Points, in no order, along strands that fork, close into loops and pass close to each other.
Points whose rows are less than 57.5 apart are linked; no others are. Some points are linked to none.
K_372: [  5 -17  28  42  -6   8   8  11 -29 -13 -17  -4   3   8  -3  17  17 -11
 -28 -13]
K_724: [-27 -27   0  -1  20   5  22 -10 -15 -21 -26 -30 -24 -25  10  12  15  27
  -4 -52]
K_726: [ 17  15  29  25  27  12 -21   1 -35   8  34   6  44 -21  -3   6 -20  20
 -21 -26]
K_323: [-11  14 -32   9  13   8  26 -10  45 -17 -47 -20  21   2 -18  20  12 -26
 -19  13]
K_295: [ 25   1  41  21  -9   9 -21  14 -30   0  -2  18   4  13  -6   5 -11   7
 -16 -17]
K_549: [ 39  46  28   9  32   2 -41 -28 -10  18  50   9  37  -8  15 -13 -41  17
  -3  -2]
K_560: [  3 -31   2 -31   8 -12  17 -20  24  -4 -41  -6 -36 -12 -15  16  15  40
  -1   3]
K_94: [ 41  19  18  32  14  15 -25  17 -34   0   3   2 -15  -1  17  10 -33  10
  -8  -4]
K_142: [ -9 -26 -21  -2 -12   3  27 -16  36 -12 -70  -4 -20  21 -23  33  21  11
 -31  12]
K_927: [ 21  44   2  13  52   2   1 -11 -10  -7  -1 -15  14 -44  27 -22 -21  -5
   2  -8]
K_663: [-34 -51 -24 -28 -29 -21  -7  10  16  -1 -21  -8 -15  47 -26   2  17  -7
  14  11]
K_870: [ 44  65   6  16   4  -6 -28 -21 -10  13  42  -1  -5 -12  35 -30 -36  -1
  15  16]
K_773: [  0  17  -1  46   7   6 -32  24 -21  -2  65 -16  34 -33   0  28 -27   4
   2  -1]
K_218: [-11  -8 -28 -11 -12  -3  15   5  38  -7 -37   0  -7  24 -17   9   9 -16
   6  24]
K_325: [-32 -20 -33 -21 -20 -16   9  11  21 -23  -7 -29 -11   4 -17 -13   6 -16
  30   0]
K_246: [  6 -31  20  44  51  -2  36 -15  24   3  -7   6  36  -1   0  35  20   1
 -55  33]
K_772: [  3 -32 -17 -14 -12   4  16  17  23 -19 -11 -37 -52  -1  -3  13  -3  24
  11  15]
K_49: [  7  17  29  21  24  14 -31  -7 -21  19  60  10  59 -15  -1   2 -36  32
 -21 -25]
K_116: [ 17  34   1 -11   7 -11   5  -7  23   2  -8  23   4  -5   4 -16  -9 -16
  24  20]
K_123: [ 12   1  24  27  33  -2 -24  -9  -1  11  72  23  41  -8  -2   7 -30  31
 -14 -16]
K_675: [-12 -27 -18  24 -21  18  30   0   7 -37 -40 -32 -26  25   1  27  19 -16
 -32   6]
K_673: [  7  21 -21  17  17  22  34  -4  46  -9 -35 -15  27   6 -16  35   6 -27
 -32  32]
K_362: [ 21 -22  29 -57   6 -18 -11 -20 -16  10  11  -7 -35 -39 -16  -5   4  55
   9   4]
K_431: [ 20 -32  26 -64  -7  -7 -13   1 -23   9  10 -24 -42 -29 -22   8   9  48
  10  15]
K_712: [-25   9 -33   6  -2   8  29 -17  39 -31 -35 -26  33   7 -20  14  14 -38
 -20  13]
K_582: [-37 -17   5 -15 -41   7 -31  27 -31  24  28  21  40  40 -29 -18  16 -22
   2 -28]
K_540: [-20   5 -31  28 -17  11   6  16   3 -38  11 -35  16  17 -11  10   4 -44
  10  24]
K_50: [ -3  -9 -19  -4 -27  -7 -12  34  -3  -2   3  -1 -28  18  -7 -12 -11 -12
  29  -5]
K_592: [ -1  22  -4  -8   3  32 -30  -3 -42   8  -1 -22 -17 -33  28  -7 -40  62
  -9 -68]
K_787: [ 31  30 -20 -14  -4   0  31  -4  57   7 -31  13 -24   9  14  -5 -11   5
  -3  40]
K_450: [-50 -59 -31 -32 -33 -30 -13  11   1 -16  -9 -22 -12  42 -18  -6  23 -12
   9  -1]
K_167: [ 18   3  -9 -56 -10 -37  22 -29  30   8  30 -10 -24 -36   8 -31  15  39
  15  30]
K_577: [ 17   8  -2  -4 -31   7 -35  28 -17   5  12   6 -31   4   0 -16 -34  16
  15 -16]
K_184: [-17   8   6 -18   8 -10   0  -8  -4  -9 -13   6  14 -24 -16 -25  -2  -2
  16 -50]
K_159: [ 37   5  15  24  10  16  19   8  32   2  -8  18   3  32  -1  34  -7  -7
 -10  59]
K_7: [ -1 -12  19   1  41  -2  23 -19 -20   1 -59   9  -4 -12  11   6  16  23
 -22 -44]
K_454: [ 45  60   2  19  21  -5 -20 -28  -8   0  18 -10  -8 -30  48 -37 -33   6
   9   5]
K_407: [ 40  56  20  12  16   2 -37 -25 -11  11  50  10  15  -4  21 -16 -41   9
  13  13]
K_254: [ 22  18   1  16   4   7   3  16  15   4  25  17   1  14  -1  13 -10 -18
  23  45]
K_56: [ 33  29  30  -1  26  -8 -15  -8  -7  10  15  28  23  -2  -1  -8 -23   1
   9   0]
K_666: [ -8  17   9 -13   3  -4 -11   7  -1   6  30  29  42   5 -20  -3  -1 -31
  30   0]
K_641: [-11 -38  38  45  23  -5  21 -25  -6  -1   0  -3  32  -5   1  29  35 -23
 -53  16]
K_779: [-12  34 -12  -6 -18   2 -26  28 -16   2  36   6  21 -15 -11 -20 -24 -10
  28 -16]
K_351: [ 21  30   7   3  -4  28 -46  -9 -37  13  -2  -7 -16 -17  26 -14 -47  49
 -14 -49]
K_294: [ -7  36  -5  16 -26  12 -37  30 -26   6  49  -2  33 -18 -11   4 -30  -6
  15 -13]
K_907: [-10 -19  -8  20 -25   6  -4  27 -19 -24 -10 -18 -15   5  -9   8   1  -9
   6 -22]
K_43: [  9  28 -23 -52 -13 -27 -12 -24   9  35  39  38 -13   4  33 -66   3   4
  45   4]
K_143: [ 29 -15   5 -12  -5  -3  -6   6  -2  -7 -13  -4 -54  -4   9  -6 -25  41
   4  -7]
K_315: [ 11   1  12  47  21  -1  -2  14   4 -15  45  -5  20  -9   1  25 -17  -3
  -1  22]
K_119: [-13 -63   1 -33 -19 -17   4   1   0 -10 -25 -22 -32  13 -29  23  22  28
  -1   8]
K_419: [  6 -12  15  52   6   6   6  20  -5 -19  29 -19  16  -2  -6  32   1 -18
 -12  26]
K_974: [-25 -36 -10 -17 -29 -21  -7   9   5  -1 -27  14  -3  40 -27   0  20 -15
  14  -4]
K_625: [ 23  20 -35 -29  -5  -2  41 -19  69   7 -21  -4 -28 -14  10 -10  -6  18
 -14  27]
K_307: [ 21  38   5   2  26  -8  14 -11  21  -3 -16  18  16 -11   5  -8  -8 -11
  12  16]
K_441: [ 26  49   2  -9  20  -3   1 -15  22  15  45  36   8   1  15  -9 -11 -21
  36  49]
K_462: [-16  16 -19  15  52  12  14   2 -33 -10 -15 -32 -13 -48  36  -4 -12  18
   2 -48]
K_804: [-16   9 -42 -18 -13   3  18   5  49   4 -23   4   0  28 -12   8  11 -34
  15  41]
K_250: [-12 -12 -23 -21   3  -6  22  -4  30 -20 -26 -29 -22 -23  -3   0   6  10
  15  -3]
K_353: [-16  -7   0 -25 -12 -21 -11   1  10  22 -31  61   7  43 -26   5  25 -25
  22  16]
K_521: [ 21  34  -9 -37 -18 -21 -19 -28   6  27  31  24 -20  -3  22 -62 -17  21
  28 -12]
K_107: [ 31  39 -17   0  33  16  38 -10  51   6 -42 -10  -3 -19  22   5 -10  -1
 -30  27]
K_653: [ 31  41  16  -9  21  -1 -18 -24   8  18  67  38  17   5  14  -6 -19  -9
  31  36]
K_375: [ 14  12 -38 -45 -18 -36  34 -23  44  10  35  -6 -24 -24  25 -43  22  35
  20  41]
K_524: [  8   9   8 -15 -37  24 -37  14 -30  14   0  15   1  14 -11 -20 -36  43
  -3 -44]
K_408: [-12 -16   2  35  28  19  42 -10  -9 -11 -56 -18   1  -1  19  27  37 -13
 -44  -8]
K_374: [-18  27 -19 -36  -2   6 -22  23  -4  28  38  36  12  10   7 -22   9 -39
  51  15]
K_478: [-14   1   9 -24 -38  13 -32  20 -25  17   8  22  17  18 -20 -24 -18  22
   1 -41]
K_659: [ 25  21 -17   3  17  18  31   1  50   0 -47  -8  -2   4   4  21  -4  -9
 -30  27]
K_575: [-23 -44 -31 -39 -11 -12  13 -11  33 -17 -19 -44 -26   1 -31  21  20  21
  -1  25]
K_569: [ 11 -12  17 -22 -18   6 -23   4 -23   8  -9  10 -16   4  -8 -17 -19  39
  -5 -48]
K_828: [-44  -9 -31  -1 -26 -11   7 -14   5 -30  -1 -13  35  37 -18   3  23 -58
   1  22]
K_405: [-36 -32  27  20 -51   7  -8 -11 -44 -16  -1 -17   7   6  -3  -5  25 -38
 -44 -35]
K_517: [-41 -17 -17 -17 -34  -9 -23  20 -16  -2  14 -10  13  11 -22 -22   3 -18
  22 -36]
K_643: [-21  -8 -17  36 -18  13  12  10  -7 -49  -5 -47  10   8   1  15  10 -43
 -12   8]
K_239: [ 19 -22  37  36  52 -11  21 -17   7   9 -13  27  33  -3  -3  32  16   5
 -43  24]
K_444: [-41 -17 -29 -24 -27 -11 -19  25  -8  -2  10  -5  10  30 -17 -18   7 -33
  33 -11]
K_273: [ 28  21   3 -35 -12   1 -31 -32  -4  19  25 -13 -35 -23  21 -43 -34  51
   8 -35]
K_331: [ 32 -11  18  34  16  11  20   9  17  -8 -21   9  10  25  -1  37   4  -7
 -33  43]
K_528: [ -9   0 -45   4 -27  13  17  27  33 -23 -11 -33 -13  24  -3   2  -4 -35
  13  31]
K_859: [-31 -10   1 -29 -43   7 -31  26 -27  26   9  19  31  26 -27 -25  -7   5
   4 -43]
K_655: [ 14 -23 -11 -12 -10  -2   6  17   1 -18  -4 -27 -58 -10   3   0 -15  34
  12  -2]
K_410: [-41   5 -33   2 -11  -5  21 -23  29 -32 -20 -17  47  23 -24  19  25 -50
 -12  26]
K_125: [  8  10   7 -24   8 -16  -1  -6   4   2 -12  12  -4 -14  -7 -26 -11   8
  20 -28]
K_494: [-15 -26  43  15  -8  -1 -11  -1  -7  24  71  36  47  13 -24  11   2  11
 -21 -15]
K_93: [-30  -6  -8 -18  -2 -25  10 -18  22 -11 -43  16  21   5 -32  -8  16 -19
  10 -13]
K_180: [-12  13 -17 -20 -25  -5 -22  21  -9   2  22  -7  -7 -16  -7 -32 -26   4
  31 -30]
K_2: [-22  20 -13  -7  14 -20  12 -26  38   5 -26  34  40  11 -32  11  19 -29
   9  32]
K_640: [-26   9  -2 -25   2 -16  -8  -4   5   7   2  36  40  18 -29  -7  17 -36
  32   3]
K_466: [ 28   9  14  18   5   9   7  20  17   1  24  29   2  31  -1  29 -11 -16
  13  61]
K_86: [  4 -15  21  35  52 -10  -8 -12   8  10  62  19  41 -19   3   6 -21  21
 -21 -15]
K_538: [-25 -14  26   3 -35   7 -24  16 -30  24  42  25  50  24 -26   2  16 -19
 -10 -10]
K_428: [-43 -18 -40 -33 -18 -24 -12  20  17   0   6 -11  -3  23 -13 -18  10 -26
  37  -3]
K_380: [-10  15  -5   7  15  29 -12   3 -51   8  -5 -25 -20 -34  33   5 -21  51
 -10 -76]
K_676: [  6  10   5  21   2   5 -10  22  -1   5  51  14  19  14 -10  15 -10 -22
  29  27]
K_501: [ -7  24  -9  39 -14  12 -35  30 -23  -1  64 -12  36 -24  -9  23 -28  -7
   9 -10]
K_140: [-41 -48 -29 -15 -40 -16 -11  18 -10 -24   0 -34 -15  28 -11  -4  17 -14
  11 -14]
K_421: [ 36  28  -5  -4   0   4  17   0  42   9 -34  33 -15  22   5   3 -10  -4
   3  47]
K_363: [ 31  37  18  -6  19  -6 -22 -19  -9   2   1  11  -5 -18  22 -32 -34  13
   6 -24]
K_394: [ -1 -24 -41 -29 -23   4  24  24  42  -9  -2 -45 -47  -1  -5   3  -2  11
  15  39]
K_794: [-10 -15  -1  46  53  24  48  -5 -24  10 -40 -24   9  -9  33  33  30 -12
 -52  13]
K_497: [ -7 -30  -1   0  10   1  28 -19  17 -10 -69  -1 -25   6  -5  26  26  24
 -29 -10]
K_73: [-12  -7  -1 -17 -18   3 -25  36 -11  24  19  36  10  42  -9  -6  14 -29
  32  12]
K_19: [ -1 -12 -13   5 -17   1  23   1  30 -13 -50   2  -7  26 -18  19  13 -11
  -8  17]
K_817: [-20 -23   4 -13 -21 -19  -9   2   1  14 -28  44  13  48 -28   4  26 -26
   9   8]
K_192: [ 38   3  13   2 -12   6 -19  12 -15  -2 -13  13 -42  12   9 -10 -32  25
   5 -15]
K_338: [-29 -16  10  58 -11  14  11  -5 -33 -31  10 -47  13  -7  10  25  22 -38
 -40  -5]
K_920: [  3   6 -10  39  24  27  31  13  11 -27 -20 -31  15  -4   7  29   4 -23
 -20  25]
K_461: [-35   0 -14 -28 -12 -19  -7   2  12  10 -10  25  27  23 -23 -11  17 -39
  37   1]
K_106: [ -7 -22   6  26  17  11  33  -7  -3 -15 -62  -9 -16  10  14  21  26   4
 -28 -10]
K_958: [-21 -44  12  -6 -20   1   2  -4 -20 -10 -28 -14 -23   3 -13   9  24  19
 -15 -51]
K_271: [-41 -33  19  13 -44  16  -2  -2 -47  -9 -12 -22 -13  -2   0  -1  23  -9
 -37 -59]
K_170: [ -5   6 -11  -5 -26   6 -24  26 -19  -5  13  -9 -23 -10  -2 -15 -30  19
  20 -33]
K_978: [ 34  48   9 -18   0 -15 -19 -36   1  12  15  16 -12 -16  20 -54 -24   9
  18 -17]
K_409: [-22   1   0  26   2  20  -4  17 -43 -15  -9 -25  -3 -25  11  10   5   8
 -15 -59]
K_496: [-12 -38  11 -19 -26 -13  -4   3 -10  -4 -24   9 -15  14 -19  -3   9  16
  -2 -38]
K_822: [ 30  44  12  15  62   4 -14 -20 -20   5   6  -9  25 -46  31 -22 -28   2
   0  -9]
K_488: [-22 -22  38  12 -37  20  -9   3 -47   7 -12   3   0   6  -8  -2  22   1
 -41 -53]
K_290: [-47 -40   0  -6  -1   7  15 -10 -35 -17  -3 -42 -26 -18  -3  15  20  28
 -13 -65]
K_546: [  3 -15  27  39  60  -5   1 -11  -9   3  32   7  47 -23   0  12   3  13
 -29 -12]
K_286: [-11  -2 -52  -7 -27   8  23  28  42 -14  -2 -42 -35  10   0  -2 -13 -10
  23  33]
K_888: [ 23  -2  11 -42  -2 -13 -13 -20  -2   7   6   1 -38 -22   5 -33 -23  47
  12 -29]
K_499: [-31 -33  19  65   6   9  16 -15 -14 -24  28 -46  14 -15  20  30  27 -32
 -52  18]
K_723: [ 15  -6  33  31  -4  10  -6  11 -32  -4  -9   8   1   4  -5  15   5  -1
 -23 -23]
K_81: [ 12  43 -20 -10 -13   3 -14  20   0  15  44  20  -9   5  20 -25 -16 -20
  44  37]
K_75: [-35  12 -17 -10   5  -6   8 -17  33   7 -19  32  43  27 -30  22  26 -40
  16  41]
K_855: [ 13   9  29  26  47   2  -9  -3 -25   1  23   3  40 -26   7   8 -11  10
 -20 -14]
K_656: [  6   7  17  12  22   1 -16   0   7  13  72  30  26  12  -9  14 -17  -1
  21  19]
K_596: [  8  17 -48 -43  -2  -6  49 -27  79  13 -19 -27 -25 -34  -4  -3   9  22
 -26  21]
K_622: [  4 -30  20 -23 -21  -3 -13   7 -15   7 -19  27 -12  12 -21  -8  -2  26
  -5 -45]
K_649: [ 14  26 -29 -43 -17 -26   5 -25  34  32  13  45 -32  13  34 -44  19   0
  32  42]
K_112: [ 22   7   5  50  48  15  10  12 -13 -12   6 -21  19 -21  17  22 -14  -1
 -17  22]
K_134: [-11   5 -24 -32  12  -7  31 -23  52  -9 -27 -20 -16 -37  -5 -10   4  19
   2  11]
K_79: [ 10 -12  36   1   8   6  -7  -6 -32   5 -35  31   1   5  -6  -4   8  18
 -25 -53]
K_330: [-24 -25  32  24 -22  -6   0 -16 -18  -9  25  -1  37  10 -17  14  27 -39
 -25   3]
K_899: [ -4  -2   9  59  14  25   1  16 -58  -4  -7 -28  -3 -19  29  28   9  -2
 -29 -25]
K_562: [-32  -3 -42 -44  -7 -14  -3  20  39  23 -13  16 -13  37   6 -13  22 -31
  36  38]
K_995: [ 20  37 -15 -28  -3 -13   1 -14  23  22  12  50 -14  14  26 -32   0 -12
  35  37]
K_987: [  1 -36  12 -61  -8 -15  -1   7  -7   0   4 -37 -30 -28 -30   9  19  30
  18  30]
K_259: [ 22  25  23  -3  30   0 -24 -21   9  24  73  37  29   1   4   1 -27   3
  27  22]
K_207: [ 38  43  29  12  48   3 -27 -25 -26  15  27   8  40 -30  15 -15 -32  10
  -5 -16]
K_790: [  3  -6  54  21  -6  19 -19  -5 -33  22  31  26  51   3 -15   2  -6  25
 -43 -23]
K_568: [-21  -6  -9 -33  -3 -30  -4 -14  25  25 -45  61  -1  33 -24  -4  18  -4
  24  14]
K_851: [  8 -22  39  10  20  -1  14 -14 -29   6 -57  23  -1  -4   1   8  25  10
 -36 -40]
K_835: [ -4  15 -37 -50  11 -16  39 -39  71   9 -18 -22 -18 -44 -12  -3  16  32
 -14  24]
K_506: [ 28  16  34   5   3   6 -19   0 -25   8   0  29  13  10  -8  -2 -23   8
  -4 -17]
K_21: [-14 -16   9 -13  56  -2  29 -29 -16   1 -54  -1 -15 -28  17   6  14  39
 -11 -50]
K_287: [ 18 -18   9  37  -9  15  17   6   4 -18 -34  -6   3  22  -4  36  19 -20
 -32  23]
K_610: [-18   4   5  43  14  25   4  12 -53  -6  -8 -27 -10 -22  24  18   8  -2
 -21 -48]
K_393: [  1  15 -36 -28 -25 -13   0  19  19  15  25  -1 -37   0  19 -38  -9   1
  44  23]
K_216: [-19 -26 -32   5 -21  13  22   5  24 -38 -30 -42 -23  13  -7  16   6  -9
  -7   7]
K_926: [ 27  24  -1  -9   7   3 -25 -25 -22   8  11 -20 -40 -38  36 -33 -43  50
   1 -40]
K_535: [ 15 -11  -4 -56  -2 -34  17 -27  28   6   3  -6 -30 -33  -7 -16   9  38
  12  32]
K_682: [-26 -28  26  24 -42   4  -8   3 -33  -8  11  -8  16  13 -13   3  20 -34
 -25 -16]
K_242: [  2  24 -12  33  49  19  15  10 -24 -12 -23 -27  -2 -35  35   0  -6   2
  -2 -24]
K_305: [ 18 -14  37  27  32 -12  12 -12   8   2   2  29  35   4 -11  23  14   3
 -24  18]
K_606: [-14  -8   8   1  10  -7   8 -10  -9 -18 -32   2  14 -14 -14  -6  15  -7
  -4 -41]
K_182: [ -7 -14  50  16 -30  21 -12   4 -44  16  -8  24  23   7 -13  -3   9  13
 -49 -48]
K_928: [ -8  19  -8  13  37  13  -1   2 -40   2  -9 -24 -12 -38  30  -5 -20  31
  -1 -64]
K_310: [  0  -5  47  10  10   2 -17  -6 -13  20  52  33  57   1 -26   4  -6  14
 -19 -22]
K_225: [ 49  25   4  12  11  13  18   5  32   3 -22  17 -14  26  13  11 -17  -2
 -14  58]
K_379: [ -8 -23  20  54  19  14  28  -8   3 -10 -19 -20  24   1   6  37  29 -26
 -52  24]
K_941: [ 57  33   4  24  -5   2 -30   1 -14   5  10  -1 -46  -1  35 -14 -47  12
   7   9]
K_775: [-14  19 -13 -23   3 -26   6 -20  37  14 -40  52  15   9 -24  -8  11 -16
  22  22]
K_318: [ -2 -12 -11  35 -13  22  27  10  14 -30 -37 -27  -9  27   0  31  21 -22
 -40  16]
K_976: [  8 -19  10  55  37  23  34   5 -18  -5 -16 -26  14  -2  23  37  23 -12
 -46  20]
K_309: [-36 -40  14   1 -20  11   4  -6 -41  -9  -9 -25 -24  -8  -3   9  21  24
 -25 -73]
K_514: [ 23  26  18 -18  23 -12  -7 -23  -1   0 -20  16  -3 -16   7 -29 -19  16
   7 -25]
K_763: [-28 -28  42  13 -26   5 -19  -2 -16  27  67  30  53  15 -28   8  12  -5
 -25  -9]
K_696: [ -6 -54   5 -35 -20 -21  -5   1   7   3 -23   3 -25  13 -30   7  10  23
   8 -12]
K_87: [ 15   2   4  33 -12  10   1  30 -11 -12  -1   4  -7  19  -7  14  -5 -16
   6  17]
K_197: [ 13  33  -4  29  42  13   7   7 -14 -15  -7 -20   5 -41  24  -4 -20  -3
   1 -11]
K_366: [  3  -1   9   7  -1  -6   5   7  10  -3  -5  20  20  24 -21  13  12 -30
  15  23]
K_376: [ 40  30   3   5 -18   0 -30  12 -14   9  18  14 -38  20  23 -14 -36   1
  21  23]
K_213: [ 18  41 -31 -14 -28  -3 -18  18   0  23  49  21 -32  11  37 -31 -10 -14
  49  34]
K_264: [-19 -29 -21   1 -38  -5  -8  33  -8 -11   2 -20 -21  19 -13  -2  -3  -9
  21  -9]
K_917: [-18 -20  25  26 -15  -8   6  -7  -2 -10  11  10  38  22 -21  22  27 -37
 -14  18]
K_780: [ 29  32 -27 -15  21   7  40 -25  66  10 -49  -9 -20 -22  21  -9  -7  22
 -29  19]
K_26: [-30 -11  -7  44 -21  12   4   1 -32 -42   4 -48  10  -1   5  15  18 -39
 -21 -13]
K_757: [  5  11 -37 -35 -19 -20  30  -3  50  -2  18 -13 -28 -25  17 -37   4  12
  25  30]
K_139: [-23 -25 -23 -50 -16 -20 -25  44  14  33  13  10 -41  37  19 -16  12  -5
  41  21]
K_161: [-20 -13   6  11 -14  -6   5  -3 -12 -19 -20   0  18   4 -19   2  21 -25
  -6 -24]
K_131: [-22 -13  -5  -9  55  -1  34 -21 -14  -9 -37 -19 -16 -34  19   7  16  29
  -1 -52]
K_399: [-10 -32  34  41  42  -5  23 -23 -14   6  -7  -4  40 -22   6  24  33 -13
 -48   5]
K_78: [-20 -24 -23  -9 -11  -2  13   3  19 -32 -17 -28 -21  -2 -15  -2   5  -7
  14 -11]
K_477: [-22  -1   7  16 -17  19 -15  13 -39 -11  -1 -19   4 -18  -7  -2  -1   4
 -11 -63]
K_558: [ 10  18  -4  -9  37  -8  26 -22  19 -12 -39   1  -3 -29  14 -15  -3   7
   2 -15]
K_66: [ -2  21 -30 -15 -16   3  15  17  35   7  -4  15  -6  21  -1  -1   0 -30
  31  47]
K_692: [ 14 -16  38  -9 -17   3 -15  -3 -27  11 -33  36   8  17 -17  -4   4  21
 -20 -50]
K_13: [ 15  20   2  47  22   5 -17  18 -10 -14  46 -15  20 -22   5  20 -24  -7
   8  13]
K_485: [ 17  29  10  -8 -23  32 -48   1 -33  16  -1   1  -4  -4  12 -17 -52  51
  -9 -42]
K_105: [ 23  41  -3 -21  -3 -14   7 -16  29  13   2  33 -12   4  14 -27 -11 -13
  25  30]
K_557: [ 55  33  21  22   9   8 -35  -3 -26   6   9   0 -21   4  33  -7 -45  17
  -1   0]
K_57: [ -2  33   7  -9  -1   2 -18   6 -10   7  32  22  28  -4 -17 -22 -19 -17
  29 -15]
K_172: [ 15   2  29  19  18  -5   5  -6   7   4  -9  31  31  11 -13  21   7 -14
  -7  18]
K_25: [ -2  31 -13 -20  -6   1 -17  20  -3  21  42  31   7  13  10 -19  -7 -31
  48  25]
K_430: [  5  -9  55  24 -14  25 -18   2 -52  20   5  19  36  -3  -2   4   7  16
 -54 -39]
K_623: [ 32   6  14  48  17  20 -18  28 -42  -5  -5  -9 -14  -5  23  22 -20  12
 -22  -7]
K_714: [ 16  14  -5  -8 -10  -5  -2  16   7   1  -1  15 -18  12   5 -15 -17 -10
  28   9]
K_328: [ 25  42  -2   2  16   6  11   0  33   6  31  24  11   7   8   5 -13 -21
  25  62]
K_350: [ 14  -5  14  65  27  20  -3  25 -50   1   4 -19  -4 -19  31  35  -3   7
 -34   1]
K_996: [-42  -9 -25 -11 -16 -15   4  -2   8 -15 -13   3  32  31 -20  -2  22 -50
  19   9]
K_251: [-28  10 -31 -45  -2  -2 -17  27  10  26  21  38   6  23  17 -21  24 -44
  53  24]
K_502: [ 29  23 -10 -12 -39  -3 -36  19 -12  18  26  11 -44  19  20 -24 -39  16
  28   8]
K_979: [-13 -19   6  27 -17   6   6   7 -18 -24 -23 -16  -3   8  -8   8  15 -20
 -14 -21]
K_6: [-10  14 -37  14 -17  16  14  26  25 -24   3 -32   0  17  -5   8  -5 -43
  22  37]
K_798: [ -8 -25  35  32  51 -12  13 -25 -14   1  15   7  53 -29   2  15  19  -1
 -39  -6]
K_865: [-12 -31  14  73  15  12  11   6 -18 -13  27 -37  10 -10  18  41  19 -14
 -46  22]
K_619: [ 28  19  -1  -3  23   3  -9 -17 -15  -5  -7 -23 -48 -31  41 -21 -28  43
   2 -32]
K_414: [ 19 -18   4 -44   9 -19  19 -23  32   1 -24  -2 -42 -23  -8   0   3  45
   1  20]
K_849: [ -1  22 -43 -29 -28  -8 -10  28  11  22  38  14 -41   8  41 -36   0 -14
  49  29]
K_821: [ -9 -12  13   9 -13  -9   3   5  -2   2   6  19  30  30 -27  16  24 -36
   2  21]
K_587: [  4 -20  10  66   8  14  19  16   5 -22  24 -28  15   6   4  45  12 -18
 -29  40]
K_874: [ 17 -17  20 -55   4 -12 -11 -21  -8  10   5  -2 -37 -31  -5 -17 -15  61
   6 -24]
K_717: [ -9 -43  -1 -16  10  -6  23 -17  21 -10 -56  -7 -33  -4 -13  26  18  42
 -15  -6]
K_802: [ 35  40  22   6  36  -8  -5 -24   9   3  14  17  21 -13  12 -14 -21  -6
   8  21]
K_944: [ -3  -6 -28 -29 -14 -16  11  14  34  -1   3 -11 -27 -13   9 -23  -9   5
  32  19]
K_398: [-19 -58 -11 -36 -10  -6  14 -16  18 -15 -31 -37 -28   0 -37  30  28  28
  -3  20]
K_358: [-13 -33  -5 -57  -3  -8  10  -1   7  -5  -1 -56 -22 -33 -30  15  26  21
  15  40]
K_902: [ -9   3 -36 -41 -20  -8  13  17  37  16  -4  14 -28  23  10 -22   9 -19
  41  40]
K_973: [-26 -11  -6  -1 -32   1 -18  18 -29 -14   7 -10  14   0 -20 -15   0  -5
   5 -51]
K_166: [ 15  24 -33 -46 -15 -36   8 -34  30  29  30  34 -22   2  41 -54  18  10
  34  26]
K_964: [-20 -39 -25 -54 -12 -12  10  -5  23 -12  -3 -55 -21 -18 -27  13  22  14
  10  45]
K_20: [-36  -1 -35 -43  -2  -9 -17  26  21  27  -2  32  -5  37  14 -12  28 -37
  45  28]

A fork is a point with three links, a tip a point with one. Leave the first point through the second and follow the links. Name the first fork or tip that comes.
K_328, K_441 => K_254
K_623, K_350 => K_78
K_450, K_663 => K_75
K_996, K_828 => K_625
K_207, K_549 => K_454
K_987, K_358 => K_496
K_538, K_582 => K_524
